Each scene shows the same named points in several views. A view is turned or mirrored, and shifted as a whole, has a little noise and may leave points out.

Scene 1
View 1
(12): [  0   1  -4  -6 -31   8   3  -8  -5 -20   8  20  -9   7  -2 -14]
(54): [ -2 -11  -7  -5 -22  12  -1  -1  10  -1  -8  11   9   5  -3 -20]
(17): [  6   1   0 -12 -30   1  22   2  15  -7   3  18   1   9  -8 -15]
(66): [  5  -6   6  -9 -19   5   3 -19  10 -10  14  16  -2   1  -7 -12]
(53): [  2  -5   1  -8 -20   7   0 -15   8 -10   5  14  -1   4  -6 -14]
(74): [  2  -7  -2  -8 -24   6   5  -8   8  -8   4  16   1   6  -5 -16]
(82): [ -3  -6  -2  -3 -15  14 -14 -13   7  -7  -5   7  -1   3  -5 -15]
(191): [  2  13   5  -7 -25   6   8  -5   9 -16   0  10 -12   7 -11 -10]
(181): [ -2   4   8  -1  -6  16 -22 -28   7 -14  -1  -1 -11  -3 -10  -9]
(119): [ -1  -7  -1  -6 -14  12  -9  -8  15   0  -9   5   5   2  -7 -16]
(162): [  1 -10  -4  -8 -22   7   2  -5  13  -2  -2  14   7   6  -4 -18]
(115): [ -7   7  -8  -2 -29  15  -7  -4  -8 -21  -3  14 -12  10  -3 -13]
View 2
(12): [ 16   2   3  -5   3   5 -16  -8 -10  -9  10   5   2  -8 -14  -1]
(17): [ 27   8   1  -5   5   9   4  -7 -21   0   5  15 -11  -9  -4 -12]
(162): [ 22   4   2   0  12  -3   1  -2  -8  -6  -7   1 -17 -15  -4  -3]
(115): [ 10  -9  -3  -1   0   3 -18 -15   1  -7  10   1   3 -13 -13  -2]
(53): [ 21  12   6   0   6   0 -10  -6 -10 -11  -4   1 -10 -15 -12  -5]
(74): [ 21   8   2  -2   7   1  -4  -4 -12  -9  -1   3 -12 -12  -9  -5]
(54): [ 19  -2  -1   1  15  -5   2  -2  -3  -4  -7  -1 -17 -16  -2  -1]
(66): [ 26  23  10  -2   7   2  -6  -2 -20 -12  -6   4 -15 -13 -14  -4]
(82): [ 16   4   0   5   8  -6 -12 -10   4 -12 -10  -7 -14 -21 -11  -4]
(119): [ 20   5  -1   6  10  -6  -2 -10   2  -7 -14  -4 -20 -23  -4  -7]
View 3
(12): [  8 -22 -15   5  10 -15  -3  -3  -9   8 -26  17  -2  -6   9  -5]
(74): [  3 -21  -5   1  15  -4 -10  -7   3   6 -17  19  -7  -8   7  -4]
(115): [ 14 -24 -20  -3  13 -16 -12   7 -14   6 -28  10   0 -11  15  -3]
(82): [ 10 -18  -5  -4  12   2 -19   8   8   6 -10  10 -12 -22   4   2]
(162): [  3 -23  -1  -1  15   1 -12  -5  10   5 -16  15  -9 -13   8   1]
(181): [ 20  -4  -8  -9  12  -8 -27  16 -15  11  -1  17 -13 -24   1 -11]
(54): [  6 -27  -2  -4  16   3 -14   0  13   4 -18  10  -8 -16  12   6]
(53): [  6 -16  -5   1  13  -5 -11  -3   1   9 -13  20  -9 -12   2  -6]
(191): [  4 -20  -1 -11  23 -13 -16 -13  -7   7 -16  23  -1  -2  21 -11]
(17): [ -1 -26   1  -3  21  -8  -7 -20   4   6 -20  23  -2   2  17  -6]
(66): [  4 -12  -3   3  13  -7  -8  -8  -1  12 -10  27 -11  -9  -1 -11]
View 4
(17): [-18  -3  -1  10  -4 -10  25  18  12   3 -15 -16  -5   6  30  13]
(53): [-10  -3  -2   4   1 -23  15  11   9  12 -16  -5  -7  16  26  -4]
(119): [-10   1  -4  -7   3 -28   6  12  14   3  -6  -4 -20  10  20  -5]
(66): [-13  -5  -1   3   3 -22  19  14   7  18 -21  -7  -4  23  27  -4]
(54): [ -6   2  -5  -1  -6 -27  11  11   7  -2  -6  -8 -14   1  24  -1]
(115): [ -3   1  -2  28   6 -15  19   1   8  14  -5   3  -3   8  33  -2]
(74): [ -9  -3  -3   1  -5 -26  18  13   1  10 -19  -8  -5  13  27  -3]
(191): [-20  -1   1  13   8  -6  20  15  22   9  -8 -10 -11  14  29  11]
(181): [ -7   2   0   0  20 -27   2   2  21  22  -6  10 -19  30  21 -18]
(12): [ -5   0  -2  22   2 -17  22   4   5  15 -11  -3   0   9  32   0]

Which points are out of place in each view (at most two, in the order of its rows)? Write - if all are in place.
view 1: (191)
view 2: (66)
view 3: (82)
view 4: (115), (74)
